The views of a scene show one set of named points, each view turned or mirrored, shifted and resized as a whole, with a little noise and some points left out.

Scene 1
View 1
pogu:  2.909  0.058  2.689  0.575 -1.413  2.274  1.362  1.039 -1.624 -0.238 -0.284  1.447  1.721  0.531  2.034 -0.354 -0.734  0.360 -1.115 -2.307 -0.099  2.378 -0.565  0.641 -2.082  1.421  0.983  1.101 -1.151  5.040
talo:  0.658 -0.342  2.712  1.604 -3.826 -1.481  0.452  1.963 -1.235 -2.118  0.609 -2.270 -1.480  1.255 -0.300 -1.757 -3.325 -1.735  2.884 -2.737  1.402  3.248 -1.375  3.385  2.157 -0.636  0.712  1.211 -3.058  0.534
duta:  0.911 -0.963  0.876 -0.583 -0.193 -0.400  0.998  2.145 -1.468 -1.047  2.757 -0.840 -0.284  0.763 -0.648  0.248 -3.076 -0.053  1.404 -1.605  1.011  2.364  0.074  2.341  0.139  0.442 -0.247 -1.269 -1.067  1.657
Lik:  2.920 -0.784  2.119 -1.308  0.903  3.141  1.928  2.975 -2.650  0.732  0.937  1.042  1.574  1.641  2.594 -0.704 -1.078 -0.859 -1.994 -0.796  0.708  1.068 -2.643  4.819 -2.240  2.917 -0.818  0.235 -3.778  4.992
lisin: -0.242 -0.136  0.569  1.425 -2.068 -1.833  0.469  1.015 -0.452 -1.586  1.310 -0.934 -0.666 -0.140 -0.935 -0.637 -2.851 -0.013  1.936 -0.417  0.990  1.728  0.916  2.725  1.327 -0.050  0.101 -0.386 -1.020 -0.745
Zosil:  0.123  1.274  0.071  1.059  0.736  0.442  1.754 -0.332 -0.134 -0.349  0.660  2.876  2.619 -1.391  0.531  0.012 -0.225  1.515 -2.084  2.524  0.156 -0.389  1.765  2.820 -2.299  2.259 -0.824 -0.743 -0.640  1.108
Pazi:  1.048 -0.016 -0.028  1.403 -1.631 -0.015  0.597  0.108 -0.177 -0.516  0.403  0.998  0.952 -1.116  0.363  0.673 -1.274  1.791  0.174 -0.641 -0.337  1.056  2.460 -0.667 -0.778  0.377  0.813 -0.374  1.711  1.368
Peku: -0.799 -0.709 -1.284  0.794 -0.875 -3.119  0.047 -0.281  0.215 -2.248  3.648 -0.501 -0.332 -1.496 -3.158  1.970 -3.302  2.670  2.965 -1.329  0.269  2.507  4.510 -2.427  0.830 -1.433  0.725 -2.899  3.756 -0.853
folof:  0.491 -1.136 -0.547  1.268 -2.732 -1.095 -0.174  1.867 -0.429 -0.241  0.327 -1.153 -1.066 -0.416  0.528  0.257 -2.684  0.286  1.579 -0.798  0.249  0.462  1.422  1.547  1.332  0.090  0.402 -0.071  0.442 -0.619
vuvok: -0.358  0.517 -0.523  0.317  1.061 -0.685  1.304 -0.129 -0.160 -0.917  2.446  1.682  1.580 -1.160 -1.156  0.816 -1.540  1.778 -0.231  1.379  0.329  0.698  2.500  1.596 -1.251  1.105 -0.582 -1.946  0.513  0.334
fas:  2.016 -0.924  1.927 -0.621 -0.341  1.131  1.172  2.419 -2.064 -0.637  1.860 -0.295  0.332  1.506  0.717 -0.190 -2.289 -0.505  0.509 -2.399  0.956  2.569 -1.310  2.690 -0.489  0.964  0.013 -0.105 -2.195  3.499
zifi: -1.305  1.670 -0.008  2.328 -0.792 -2.478  0.825 -1.885  0.872 -2.325  1.752  1.493  1.445 -1.978 -2.219  0.079 -1.423  1.992  0.776  1.592  0.399  1.356  3.681  0.546 -0.361  0.140 -0.101 -1.242  1.104 -1.257
Zum:  0.388 -0.247  1.183  2.445 -3.949 -1.811 -0.037  0.688 -0.143 -1.585 -0.129 -1.102 -0.769 -0.469 -0.241 -0.674 -2.461  0.148  2.145 -1.713  0.378  2.068  1.360  0.709  1.519 -0.652  1.283  0.712 -0.027 -0.380
ran:  1.495 -0.236  2.457 -0.776  0.736  1.009  1.844  2.286 -2.241 -0.932  2.266  0.059  0.921  1.639  0.503 -0.885 -2.093 -1.072 -0.105 -1.020  1.438  2.303 -2.251  5.053 -0.809  1.769 -0.816 -0.232 -4.093  3.350
sav:  1.759 -0.124  1.886  0.912 -1.649  1.148  1.104  1.749 -1.357 -0.111 -0.250  0.386  0.798  0.588  1.667 -1.050 -1.242 -0.509 -0.634 -0.907  0.492  1.080 -1.081  3.295 -0.760  1.557  0.180  1.054 -2.484  2.429
View 2
zifi: -0.640 -0.238  1.734  1.236 -0.023 -0.136 -2.262 -1.850  1.209  0.319  1.049 -2.743 -0.491  0.389 -0.482  1.159  2.359 -0.813  0.024 -0.688 -1.751  1.228  2.352  1.086 -0.350 -0.123  1.971  2.778  2.182 -0.473
sav: -2.032  3.101  2.553  2.024  1.953  2.883 -1.011 -2.088 -2.323  0.918 -0.699  0.456  0.887  0.195  2.170 -0.629  1.507  0.237  0.143  0.411  1.061  1.930 -1.003 -1.696  1.198  1.808  1.008 -0.837 -0.191  1.087
Zum:  1.051  1.913  0.991  0.560  1.009  0.988 -2.100 -1.865 -0.636 -0.933  0.045 -0.188 -0.970 -0.913 -0.205  1.746  1.536  1.029  0.415  0.170  0.372  1.714 -0.692 -2.368  1.999  0.292  0.297  2.383  1.654 -0.446
fas: -1.748  2.137  1.237  2.322  2.383  0.364 -1.182 -1.268 -2.512  0.517 -0.845  0.109  1.230  0.903  1.733 -0.859  1.978  1.419  0.367  0.342  2.422  1.506 -1.972 -2.144  0.274  1.743  0.497 -1.692 -1.328  0.381
talo:  1.543  1.616  0.568 -0.291  2.012  2.028 -2.405 -2.228 -2.945 -1.328 -1.146  0.440 -0.137 -0.353  0.740  1.549  2.901  2.242  0.181  0.715  2.252  2.256 -3.163 -2.972  2.235  0.556  1.487  0.782 -0.193  0.350
vuvok: -2.198  0.424  2.014  2.360  0.536 -0.677 -1.872 -1.883  0.589  0.797  0.377 -2.329  0.187  1.473  0.884 -0.370  1.917 -1.603  0.199 -0.695 -0.781  0.816  1.726  0.305 -1.292  0.313  1.139  0.481  0.878  0.198
duta: -0.867  0.913  0.746  1.487  1.771 -0.942 -2.057 -1.631 -1.374 -0.487 -0.908 -0.815  0.334  1.236  1.260 -0.087  2.276  0.491  0.427 -0.002  1.817  1.199 -1.459 -2.152 -0.296  0.464  0.591 -0.837 -0.652  0.126
ran: -2.210  1.388  1.765  1.785  2.511  1.526 -1.503 -2.009 -3.477  0.716 -1.444 -0.217  2.011  1.746  2.635 -1.053  3.035  0.881 -0.113  0.434  2.583  1.772 -2.222 -1.015 -0.279  1.721  2.305 -2.580 -2.075  1.405
Peku:  0.611 -0.550 -0.357  1.592  0.107 -4.519 -2.457 -0.632  2.394 -1.266  1.199 -2.956 -1.435  0.340 -1.638  1.371  1.461  0.152  0.875 -0.876 -0.584  0.302  1.328 -1.148 -0.743 -0.723 -0.916  2.961  2.260 -1.883
lisin:  0.584  0.910  1.126  0.255  1.109  0.766 -2.582 -2.473 -0.806 -1.107 -0.597 -0.986 -0.643  0.319  0.650  1.246  2.396 -0.045  0.288 -0.133  0.486  1.646 -0.735 -1.842  0.774 -0.050  1.271  1.019  0.834  0.348
pogu: -3.233  3.700  2.386  3.790  2.214  1.674  0.269 -0.569 -2.310  2.311  0.576  0.807  1.947 -0.219  1.414 -1.290  0.802  1.972  0.287  0.571  1.332  1.784 -0.417 -1.042  1.091  2.863 -0.097 -0.459 -0.476  0.011
Zosil: -3.562  1.618  3.422  2.747  0.734  1.765 -1.338 -2.253 -0.082  2.027  0.311 -1.615  0.936  1.229  1.809 -1.031  1.712 -2.005 -0.148 -0.505 -1.313  1.295  2.414  1.258 -1.025  1.018  2.014 -0.111  0.831  1.118
folof:  0.125  2.328  1.372  0.951  0.911  0.326 -1.972 -2.403 -0.139 -1.064 -0.607 -0.236 -1.225 -0.132  0.818  0.732  0.967 -0.847  0.804 -0.059  0.251  1.173 -0.380 -3.015  1.027 -0.162 -0.473  1.080  1.363  0.406
Pazi: -1.725  2.452  1.729  2.737  0.816 -0.283 -1.000 -1.125  0.606  0.799  0.981 -0.786 -0.194 -0.280  0.228 -0.231  0.668  0.041  0.535 -0.160 -0.635  0.992  1.364 -0.903  0.457  0.961 -0.544  1.598  1.611 -0.649
View 3
Zum: -1.077  0.096 -1.370  0.252  0.478  0.975  0.808 -1.615 -2.066  0.751 -1.122 -0.073 -0.408  0.325  0.439  1.261 -1.630  2.415 -0.035  2.009  1.654 -0.323  0.576  0.587  0.108 -0.624 -1.568 -1.599  0.873  0.064
pogu: -0.400 -0.935 -2.840 -0.056  0.527  0.336  0.042  0.869 -0.770  0.611 -1.469  0.484  2.234  0.937  0.985  1.111 -2.332  0.003  1.736 -0.517 -0.857 -0.755 -0.665  0.304  0.905 -1.630  0.377 -1.203  3.855  1.826
ran: -0.052  0.555 -2.819 -0.437 -1.581  2.241  0.303  0.437 -1.030 -1.898 -2.177  0.150  1.880  0.315 -0.443 -0.259 -0.701 -0.402  0.453 -1.920  0.277  1.062 -0.787  0.245  0.571 -2.922  0.020 -1.600  3.499  0.863
Peku: -0.811 -0.788  0.964  1.516  1.271 -0.235  0.765 -1.238 -1.225  2.998  0.845  3.206 -0.137 -0.374 -1.089  0.167  0.683  1.758 -0.414  1.335  2.813 -0.554  0.312  0.289  0.280  0.293 -3.370 -1.588 -1.225 -0.825
Pazi: -0.519 -1.317 -0.971  0.280  0.742 -0.023  0.784 -0.894 -0.890  1.776  0.061  1.781  0.998  0.703  0.427  0.777 -1.241  0.556  0.972  0.709  0.648 -1.147  0.275  0.180  0.545  0.158 -0.419 -1.226  0.704  0.406
duta: -0.124  0.533 -1.605  0.659 -0.672  1.384  0.102 -0.140 -1.211 -0.157 -1.267  1.127  1.081 -0.278 -0.451 -0.594 -0.374  0.753 -0.057 -0.341  1.308  0.682  0.055  0.194  0.516 -1.828 -1.379 -1.601  1.870 -0.020
folof: -0.484  0.177 -1.491  0.479 -0.608  0.979  0.567 -2.059 -1.461  0.577 -0.809  0.453 -0.314  0.314  0.643 -0.177 -1.655  1.674 -0.118  1.925  1.517 -0.117  1.670  0.214  0.260  0.031 -0.590 -1.314  0.096 -0.560
vuvok: -0.383 -1.359 -0.212 -0.259 -0.304  0.800  1.156 -1.388 -0.671  0.534  0.294  2.650  1.273  0.776 -0.844  0.260  0.439 -0.653  0.695 -0.996  1.083 -0.426 -0.155 -0.050  0.287 -0.071 -0.176 -1.380 -0.126 -0.034
sav: -0.332 -0.106 -2.789 -0.497 -0.788  1.556  0.487 -0.501 -1.093 -0.832 -1.660 -0.353  1.406  0.956  0.745  0.562 -1.997  0.025  0.980 -0.253 -0.174 -0.082  0.091  0.313  0.558 -1.416  0.797 -1.333  2.749  0.889
Zosil: -0.446 -1.910 -0.982 -1.330 -0.689  0.939  1.573 -1.608 -0.498 -0.266  0.170  1.963  1.884  1.589 -0.252  0.895 -0.297 -1.521  1.431 -1.458  0.019 -0.698 -0.366  0.014  0.278  0.155  1.770 -1.178  0.443  0.554
Lik:  0.659 -0.053 -3.720 -0.443 -2.129  1.752 -0.110  0.910 -0.054 -1.683 -1.954  0.518  3.086  0.777  0.381 -0.988 -1.619 -1.768  1.373 -2.415 -1.308  0.587 -0.307 -0.175  1.094 -2.508  1.800 -0.993  4.271  1.178
View 4
Zum: -3.639  0.548 -1.855  1.390  1.861 -0.671  0.564 -2.127  0.576 -1.647 -0.299 -1.317  0.687  1.049 -0.362  1.754 -0.728 -0.271  1.967  1.730  0.239 -1.303 -2.442  2.591 -0.508  0.713 -2.389 -0.866  0.587  1.537
Lik: -1.717  1.482  0.642 -1.055 -1.768 -0.114 -2.515 -1.388 -2.296  2.885 -2.609  1.179 -0.043 -2.055  4.234  5.442 -0.252  2.443  0.211 -1.722 -1.850 -2.516  3.409  5.693 -4.256  2.059 -2.127  1.094 -4.012 -1.410
sav: -2.910  1.268  0.190 -0.236  0.166 -1.035 -1.292 -1.510 -0.970  0.951 -1.169 -0.229 -0.421 -0.533  2.000  4.765 -0.194  1.429  1.260  0.256 -0.699 -1.785  0.419  4.962 -2.409  1.324 -2.303  0.177 -1.621  0.025
Zosil: -4.789  0.633  1.289  0.815 -0.566  1.877 -2.373 -1.024 -1.057  0.035  3.088 -0.823  0.262 -1.262  1.562  2.740 -0.121  0.260  0.891 -2.388  0.788  0.503 -0.069  4.737 -5.055  0.690 -0.845 -1.378 -2.827 -1.860
fas: -1.557  0.855 -1.730  0.432 -0.747  0.124 -0.530 -1.690 -0.927  0.837 -2.590  0.896  1.057 -0.800  2.610  3.254 -0.739  1.174  0.444  0.109 -1.358 -2.777  1.510  3.700 -1.920  1.996 -2.923  0.263 -2.033 -0.087
zifi: -5.071 -0.318 -0.536  2.400  0.191  2.278 -0.323 -1.541  0.413 -2.386  4.136 -1.777  1.549 -0.034 -0.057  0.026 -0.451 -1.151  0.848 -0.852  1.084  0.658 -2.771  2.246 -2.338  0.410 -1.007 -2.603 -0.708 -1.075
talo: -1.762  0.934 -1.212  0.418  0.457 -2.384  1.348 -2.906  0.217 -0.477 -1.826 -0.935  0.580  0.501  1.802  3.230 -0.526  1.193  0.789  2.675 -1.828 -3.137 -1.683  2.433  1.842  1.850 -2.582 -0.328  0.842  1.285
folof: -3.533  0.762 -1.669  0.479  2.122 -0.153 -0.585 -3.867  0.183 -1.044 -1.062 -1.368  0.841  1.023  0.430  1.491 -1.044  0.176  1.900  0.261  0.028 -1.022 -1.903  2.358 -2.405  0.225 -1.757 -0.516 -0.582  1.776
Pazi: -4.270  0.312 -2.154  2.141  1.262  1.596 -1.013 -0.099 -0.003 -1.467  0.883 -0.194  0.835  0.357 -0.900  1.211 -0.664 -0.800  1.930 -0.112  1.680  0.047 -1.009  3.886 -3.599  0.565 -2.713 -1.066 -1.032  0.131
lisin: -3.288  0.328 -0.897  0.762  0.788 -0.209  0.239 -3.560  0.237 -1.189  0.270 -1.537  1.240  0.408  1.335  1.544 -0.672  0.254  0.841  0.572 -0.763 -1.446 -2.280  1.927 -0.696  0.952 -1.390 -1.154 -0.021  0.660
vuvok: -4.059 -0.176 -0.705  1.461 -0.436  2.670 -1.417 -2.097 -0.355 -1.033  2.331 -0.642  1.803 -0.862  1.244  0.524 -0.632 -0.393  0.602 -2.120  0.486  0.132 -0.812  2.742 -4.156  0.621 -0.923 -1.723 -2.315 -1.322
duta: -1.986  0.351 -1.889  0.864 -0.532  0.933 -0.171 -3.079 -0.206 -0.281 -1.601  0.135  1.898 -0.375  2.249  1.339 -0.962  0.526  0.293 -0.264 -1.288 -2.162  0.026  2.135 -1.531  1.502 -2.119 -0.509 -1.612  0.024
Peku: -3.782 -0.984 -4.479  3.460  1.128  3.757  0.315 -2.663  1.286 -3.598  0.940 -0.414  3.619  1.027 -1.047 -3.088 -1.743 -2.128  1.233 -0.698  1.254 -0.065 -2.613  0.087 -2.592  0.321 -2.092 -2.250 -0.530  0.520

In a view up to two points have been moved. Name them for each view, in the order of its rows, or write -.
view 1 => Lik
view 2 => -
view 3 => folof
view 4 => Pazi
